Each scene shows the same named points in several views. A view is turned or mirrored, shifted and resized as a whole, has a little noise and may leave points out.
In the rows, zero is written as 128.

Scene 1
View 1
J_832: [154 137 207 126 143 194 188 104  91 103 164 146 100 106  62 121 125]
J_250: [138 201 230 112 102 165 157 137 102 106 186 177 113 130  70 118 117]
J_358: [150  98 192 155 162 194 206  90 122  82 145 156  92 102  60 160 141]
J_924: [142 159 178 156 148 148 203 123 106  84 155 173  96 132  68 163 147]
J_356: [163 134 210  70 182 181 233 109 131  75 107 107  67 183  68 240 207]
J_300: [149 174 213 135 111 177 160 128  76 114 193 167 113 100  58  72  97]
J_913: [153 109 212 134 151 198 201  93 145  87 142 160  92 119  66 182 146]
J_572: [131 126 193 170 147 165 199 104 153  74 154 195  95 134  72 190 147]
J_396: [145 157 187 144 153 158 197 122  91  90 169 161  95 124  61 133 139]
J_987: [146 165 173 159 161 142 202 128  88  80 158 168  97 140  67 152 153]
J_776: [150 155 210 105 147 174 193 119 110  93 146 143  91 145  68 166 156]
J_179: [136 245 182 137 130 102 184 171  73  83 172 175 100 182  85 144 158]
View 2
J_300: [ 62 128 136 163 115 134 143 131  97 127 110 164 114 173  89 158 131]
J_924: [ 74 139 143 172 116  91 172 117 115  89 130 109 153 148 121 145 112]
J_776: [ 75 143 144 167 120 125 148 126 120  99 103 119 151 143 108 147 109]
J_913: [ 94 161 142 190  98  95 158 123 106 125 125 107 175 129 109 135 107]
J_572: [ 88 157 148 187 102  71 180 111 109 103 146 109 174 146 120 136 110]
J_358: [ 82 150 139 182 107  97 160 124 114 118 122 113 167 134 112 140 107]
J_250: [ 77 148 158 167 111 117 152 124 101  99 129 156 128 186 104 145 128]
J_832: [ 69 139 133 178 106 113 152 127 105 132 113 134 146 144 103 151 116]
J_987: [ 69 131 143 166 127  96 171 118 121  88 124 108 147 146 123 148 111]
J_179: [ 67 129 162 147 143 115 168 119 124  42 128 124 128 186 125 151 117]
J_356: [112 181 166 175 120 127 141 125 140  88 100  69 199 112 122 125  88]
View 3
J_776: [166 150 176 104 116 128 143 115 128 137 133 171 123 137 105 149 118]
J_179: [139 197 180  97 131  89 101 114 112 185 148 175 145  99 109 187 117]
J_924: [138 178 154 109 122 110 163 117 114 129 135 177 116 118 113 174 109]
J_358: [145 152 147 115 111 128 205 115 120  96 122 174  98 135 110 153 112]
J_913: [146 153 146 126 122 122 186 110 116  90 127 191  94 135  90 143 106]
J_250: [139 163 198 116 116  95 133  95  83 136 136 165 139 105  70 148 138]
J_396: [145 163 168 107 112 111 164 115 110 130 130 167 127 123 114 167 123]
J_987: [141 179 160 104 120 111 159 120 122 141 134 175 125 119 125 179 110]
J_356: [179 162 125 115 150 156 133 127 167 124 145 214  71 161  99 125  66]
J_832: [150 141 179 111 109 121 179 107 107 117 123 161 126 133  99 149 138]
J_300: [143 145 213 106  98  97 165  98  82 129 119 144 153 114  85 158 159]
View 4
J_572: [120 107 123 161 122 144 131 118 156 113 110  93 138 129 109 116 146]
J_913: [118 107 115 142 105 146 135 129 155 125 122  89 136 109 124 114 142]
J_987: [103 140 144 147 123 141 128 116 156 126 106 115 139 115 107 124 119]
J_250: [118 157 153 138 124 153 155 140 156 120  89  89 163 133 141 116 109]
J_776: [108 141 139 123 106 145 140 130 150 138 114 113 140 106 120 122 107]
J_924: [109 132 138 152 124 143 132 119 155 121 108 107 140 121 110 123 126]
J_358: [112 115 124 147 108 148 122 127 160 132 125  87 134  96 129 119 142]
J_396: [105 140 145 147 119 146 131 126 156 128 109 103 143 112 122 123 121]
J_179: [105 163 161 140 137 138 152 109 149 119  86 131 153 144  93 125  90]
View 5
J_356: [ 94 169 176 184 147 111 129  82 144 171 117  97 103  73 145 130 121]
J_776: [111 115 131 120 106 120 139 121  93 135 129 161  90 102 150 168  74]
J_358: [107 101  80 142 102 107 137  50 127 138 104 180  82 128 161 184 110]
J_572: [ 61 144  68 187 140  84 139  74 157 146  74 193  72 120 182 172 105]
J_913: [106 106  99 166 114 102 129  68 133 122 101 160  75 120 174 180 116]
J_300: [127  55  85  95  76 120 130 153  73  74 133 207  57 139 167 203  59]
J_250: [108  82 111 128 105 110 127 177  92  68 129 183  54 114 184 194  58]
J_396: [103 113  97 117 104 111 147 115  95 131 113 194  81 118 159 178  67]
J_832: [124  83 102 115  86 120 132  99  95 116 124 180  79 126 155 188  83]
J_179: [ 70 148 125 120 135 112 153 214  84 123 123 206  72  89 170 154   8]

Which points are out of place in each view (at most two, in the order of its rows)? Write - if all are in place.
view 1 | J_776
view 2 | J_300, J_358
view 3 | -
view 4 | -
view 5 | J_572
